Points, in no order, along strands that fork, close into loops and pass close to each other.
In the rows, zero is written as 128.
Two points are linked if the straight distance between their rows is under 108. Some points are linked to none.
k427: [ 88 136 125 117 141 114 138 126 105 104 150 141 142 151 110 166 127 114
 129 116 119 126 131]
k208: [ 94 133 171 123 155  99 128 116 201 108 182 128 177 166 129 121 121 114
 117 100 141 141 113]
k577: [148 143 136 141 148 160 155  96  74 125 156 131  87  90 113 152 146  98
 163 106 145 136  81]
k580: [100 110 131 133 117 108 173 121  80 148 126 106 140  95 139 135 171 179
 171 114  91 145 124]
k811: [168 140 109 124 121 138 135 118 115 120 127 148 128 126 133 104 131 154
 107 154 134 117 125]
k917: [139 140  96  99 101 128 158 110 121 138  84 120  62  96 182 111 144 169
 133 121 117 133 128]
k844: [128 120  97 117  96 121  97 146 137  98  57 126 134 132 161  57 123 136
 122 134 131  91 178]
k937: [213 157 121 151  94 176 146 128  59 133 141 145  89 127 120 159 113 140
 132 132 133 106 117]
k675: [ 94 133 144 107 126 108 146 124 144 144  64 128 134 123 116 114 170 136
 145 132 118 141 175]
k348: [ 40  81 161 104 148 118 104 147 144 112  83 110 158 109 123 104  93  91
 182  96 101 172 150]
k111: [123 134 118 144 154 159  93 101 104  92 152 119 115 125 146 147  80 107
 134 130  96 134 106]
k468: [138 132 142 136 164 169 163 104 101 115 135 185 123 103  98 147 109  69
 163 125 148 138  84]
k306: [145 143 103 134 143 148 159 114 156 149  80 174 110 148 115 106 105  46
 146 142 165 145 136]
k911: [127 111 116 138  92 121 160 152  83 154 199 106 131 117 101 165 209 184
 103 125 106 103  94]
k454: [ 82 104 127  91  81 108 103 157 135 122  46 111 140  78 154  47 158 177
 161 123 104 129 178]
k392: [ 69  89 136  93 104 103 119 157 116 116 117 116 140 130 122  99 125 166
 128 114  98 171 145]
k394: [ 73 122 138 125 175 132  81 119 173  73 105 158 168 141 126 133  82  57
 131 109 141  91 157]
k330: [119 109 132 100 153 112 163 130 122 138 135 136 115 135 109  82 115 104
 151 120 153 179 112]
k134: [106 138 142 117 104  97 102 143 209 103  75 137 148 151 126  84 144  98
  88 137 146 131 190]
k16: [220 144 126 185 144 154 101 129  81 125 176  95 100 142 150 194  92 139
 121 134 131 112  95]
k836: [ 81 135 186 117 123 110  90 131 211  79 150 127 184 166 131  94 119 121
  99  91 136 136 143]
k765: [138 162 123 131 103 121 128 132 200 135 103 159 128 154 122  91 136 106
  77 172 146 148 162]
k627: [ 99 110  95 124  91 112 146 130  67 125 147 118 119 103 160 154 148 173
 142 113  98 125 118]
k786: [184 121 122 167 135 146 118 119  86 123 195 104 101 125 147 158 131 155
 117 132 136 129  77]
k366: [103 112 145 133 188 158 152 109 148 130 156 165 138 114 105 158  88  71
 154 112 140 141  70]
k875: [110 121 121  73 118 112 174 143  89 153 103 115 124  96 125 109 165 172
 181 117 125 146 125]
k321: [ 98 126 116 140 149 129  97 113 146  82  69 136 146 124 162 110  85  77
 130 116 126 116 170]
k805: [159 147  88 129 153 139 141 104 120 134  86 117  81 137 163 117 108 100
 158 135 141  98 142]
k744: [170 130 100 128 128 133 115 124 127 115  91 135 145 157 147  88 118 148
 106 143 144  82 173]
k320: [154 138 124 153 148 140 157 101  71 141 136 117  70 120 149 132 114 112
 166 116 125 118 119]
k105: [109 117  95  95  81 108 142 133 127 138  45 119 115  86 188  46 140 174
 173 137 115 116 152]
k287: [208 143 137 179  78 162 130 142  28 142 187 126  76 102 115 183 139 157
 135 125 126 105  96]
k639: [125 150 148 143 164 149 122 107 216 130 107 172 169 157 119 118  78  34
 120 137 145 133 131]
k538: [156 156 119 131 102 115  62 150 155 124 113 111 104 147 152 118  89 169
  69 165 137  99 174]
k612: [196 163  99 142 130 157  96 127 109 127 108 118 104 169 126 159  58 124
 117 153 126 107 150]
k754: [ 87  94 130  94  90  98 129 141 110 149 117 122 119 111 117  80 144 195
 102 132  94 111 155]
k60: [183 158  84 119  98 137 170 124 141 164  75 157  94 108 128  83 172 109
 133 168 165 142 141]
k386: [ 73  98 138 103 171 135 159 110  93 122 136  88 157 117 108 149 147 111
 165 114  84 152  95]
k417: [ 96 141 158 108 145 131 130 111 145 115 100 134 146 153 105 127 128 109
 118 123 103 135 159]
k20: [ 97 112 126 107 161 128 131 125 185 135  60 151 181 141 103  71 120  46
 169 138 135 152 164]
k770: [ 52 102 146 120 208 130 133 112 173 123 142 138 182  98 103 150  93  86
 172 104 122 134  83]
k803: [132 114 103  89  88 109 153 148 154 179  62 150 105 111 137  97 153 182
  94 138 136 120 156]
k83: [ 71 107 114 117 108 124 111 151 176 117  23 120 149 104 145  61 126  69
 188 133 132 155 196]
k32: [ 84 103 107 126 160 134 142 117 115 108  73 152 128 116 160 114  81  90
 179 106 127 116 139]
k694: [109 131 141 136 163 138 151 112 188 151  90 184 171 140 102  99 100  45
 166 137 149 156 129]
k274: [219 180 124 163 130 161  78 141  97 131 191 105  93 163 108 205  89 133
 147 151 156 108 101]
k655: [ 82  91 141  97 114  94  95 168 153 109  59 101 181  90 136  76 136 155
 183 118 123 174 167]
k701: [111 100 102 167 129 169 159 119  54 124 178 102 128 108 142 188 137 100
 147 112  83 138  60]
k812: [ 93 126 126  83 141 137 154 135 113 146  71 133 169 101 110  94 147 107
 204 153 136 176 126]
k959: [208 166 119 152 139 157 130 109 148 136 127 149 103 151 121 142 116  72
 115 151 187 113 124]
k880: [124 110 147 109 161 115 160 143 130 139 150 120 200 123 100 132 154 127
 155 120 140 198  86]
k968: [ 64 102 126  97 131 131 120 137 133 111  42 113 131 117 149  72  98  84
 191 107 113 143 160]
k488: [113 123 126 100 104 102 124 148 181 135  53 130 135 123 138 106 166 154
  94 133 138 134 187]
k322: [131  98 118 176 128 159 146 136  70 115 223 102 139 138 110 197 146 106
 114 111 104 135  84]
k161: [134  91 133 137 123 117 117 134 127 116 157 119 172 126 134 123 162 191
  82 135 101 131 115]
k315: [ 92  95 114 115 155 159 166 101  74 125 150  89 122  94 147 171 145 109
 188  91  93 153  63]
k640: [113 138 162 168 168 116 131 117 182 109 206 148 187 155 127 176  94  98
 117 102 127 127  93]
k916: [119 112 156  96 155 102 127 152 191 122  90 125 193 156 113  71 138 102
 155 121 148 148 164]
k490: [ 86 108 104 136  93 112 123 139  88 128 160  94 102 131 153 162 127 171
  92 124  75 122 133]
k619: [ 92 105 146 112 124 109  73 150 157  56 138 110 170 144 137  99 109 137
  94 106 121 131 155]
k132: [192 162 118 128 121 166 162 108 124 152 101 165  78 129 113 113 141  72
 124 145 174 129 128]
k497: [ 39  77 152 128 141  87 125 150 133 115 142 108 149 135 123 112 115 133
 151  95  99 174 144]
k901: [177 101 154 190 101 141 154 141  82 141 216 123 138 125 109 183 173 125
 102 109 110 147  77]
k434: [159 136 139 126  96 133 149 141  74 145 192 124  85 109 101 172 197 163
  97 113 143 104  95]
k888: [101 125 105  79 124 105 141 150 152 170  47 108 139  99 126  64 157 127
 198 156 151 179 151]
k194: [117 121 143 113 135 116 133 123 142 108 156 130 188 123 118 112 164 158
 111 136 117 169 100]
k668: [ 66  97 132 129 173 137 129 115 115 101 150  65 144 137 130 157 126 101
 120  95  81 130 100]
k196: [166 135 100 117 100 125 127 126  97 130 108  98  68 120 190 141 108 184
 112 123 117 111 116]
k463: [164 139  98 108  90 126 146 126 142 207  75 158  80  94 121 120 169 183
  89 146 137  78 144]
k171: [168 155 105 130  98 127 115 142 100 134 145 111  71 124 155 182 122 187
  83 142 132 106 106]
k849: [ 93 102 134 149 114 100 107 145 144 100 169  94 174 146 145 165 165 175
  71 115  88 122 133]
k388: [176 134 139 176 166 164 129 118  82 130 186 144 112 126 108 191  81  79
 143 109 147 107  75]
k648: [174 126 115 162  96 158 140 141  37 139 201 123  70 101 145 164 129 124
 132 109 137 142  67]
k450: [122 120 100 132 100 109 115 134 121 127  63 122 119 101 180  77 138 176
 125 137  99  71 172]
k257: [126 114 148 120 123 128 177 121 100 130 146 148 126 147  98 169 129 127
 122 106 131 160 126]
k925: [123 178 165 147 148 149 106 115 205 115 149 161 165 179 126 148  60  64
 112 131 138 105 132]
k280: [131 143 153 157 138 136  92 103 150  96 162 123 134 153 119 140  84 121
  95 145 114 137 136]
k809: [172 141 109 126  86 128 108 151  84 156 180 125  92 120 119 190 163 198
  69 138 143  75 100]
k718: [149 102 165 151 137 137 177 137  93 139 187 120 144 107  91 154 193 127
 140  99 124 165  82]
k379: [148 175 107 131  95 120  93 127 215 152  93 133 116 144 132  89 160 126
  71 177 152  90 164]
k409: [160 131 134 109 112 120 169 130  89 167 142 140  80 107  98 137 183 176
 121 124 147 112 118]
k950: [170 140 158 125 123  99 129 114 166 162 179 154 123 148 100  94 156 167
  81 148 158 104 133]
k27: [131 141 165 156 137 109 147 123 143 116 212 140 174 150 109 176 159 124
 113 108 140 152  91]
k416: [ 90 106 117 144 146  97  87 145 121  80 153 115 147 151 166 115  91 140
 117 117 127 108 142]
k259: [135 135 133 180 181 160  95 101 118 111 194 143 128 130 125 187  65  92
 132 127 127 122  82]
k697: [ 71 111 148 146 200 132  85 100 179 109 141 127 161 123 125 142  86  71
 139 111 116 104 109]
k762: [ 88 118  78 117  85 103 117 144 166 132  19 111 122 108 152  44 158  89
 166 149 140 126 188]
k889: [143 153 151 152 133 104  72 129 174 103 150 118 140 173 140 120  99 149
  66 148 127 112 157]
k33: [110 128 132 102  85 100 128 145 127 156 156 150 102 131 102 114 142 200
  78 141 117 106 143]
k493: [170 154 154 132 130 109 139 128 147 129 210 149 127 141 106 136 160 146
  99 131 168 121  99]
k353: [ 89 126 143 101 179 143 159  95 120 137  95 127 148  99 102 129 134  97
 198 117 119 170 108]
k233: [128 104 133  74 122 103 173 151 114 152 122 142 144 143  95  89 150 153
 153 123 153 166 123]
k58: [118 119 134  84 111 112 158 123 116 178 119 113 101  95  91  89 187 187
 136 132 111 119 131]
k680: [190 162 104 124  85 124 103 137 140 179 103 151  82 121 132 141 136 178
  83 172 139  66 163]
k419: [100 129 114 136 132 141 110 105 107  94 105 102 112 100 176 136 104 139
 133 128  89 143 116]
k88: [203 174 124 140 154 168  98 129 138 120 135 139 126 169 128 176  54  94
 115 154 162 106 123]
k884: [205 168 130 132  97 137 109 146 133 159 149 138  75 159  98 157 123 159
  78 163 152  85 162]
k383: [154 152 114 126 110 138  84 131 121 125 119  95  72 172 143 135  80 143
  99 152 115  85 168]
k425: [178 165 128 144 123 135 110 117 109 118 187 146 127 131 127 145 129 150
 110 151 152 120 102]
k98: [125 119 114 157 107 113  96 147 112 115 161  89 124 159 134 198 121 165
  83 111  98 112 138]
k433: [138 153 158 155 160 123 132  87 157 143 150 162 116 140 109 118 138 100
 126 140 160 151 129]

A tip is a point with one link. Name the tips that can be reached along the links from each point below, in the order of the rows.
k701 => k888, k668, k718
k111 => k60, k916, k388, k925, k419
k463 => k257, k379, k884
k287 => k937, k274, k655, k950, k416

A piece is all that can be reached along the links. How many separate loops has the piece of each point below (a circle has one, a figure eight two, a Y none), and how many tips (points with one link)?
k754 => loops 0, tips 7
k639 => loops 0, tips 5
k901 => loops 0, tips 3
k675 => loops 0, tips 3

A fork is a point with three links, a tip a point with one. Leave the first point through the second and follow the links. Name the first fork or tip that comes.
k32; k321 => k805
k880; k194 => k875
k805; k320 => k968
k132; k959 => k111
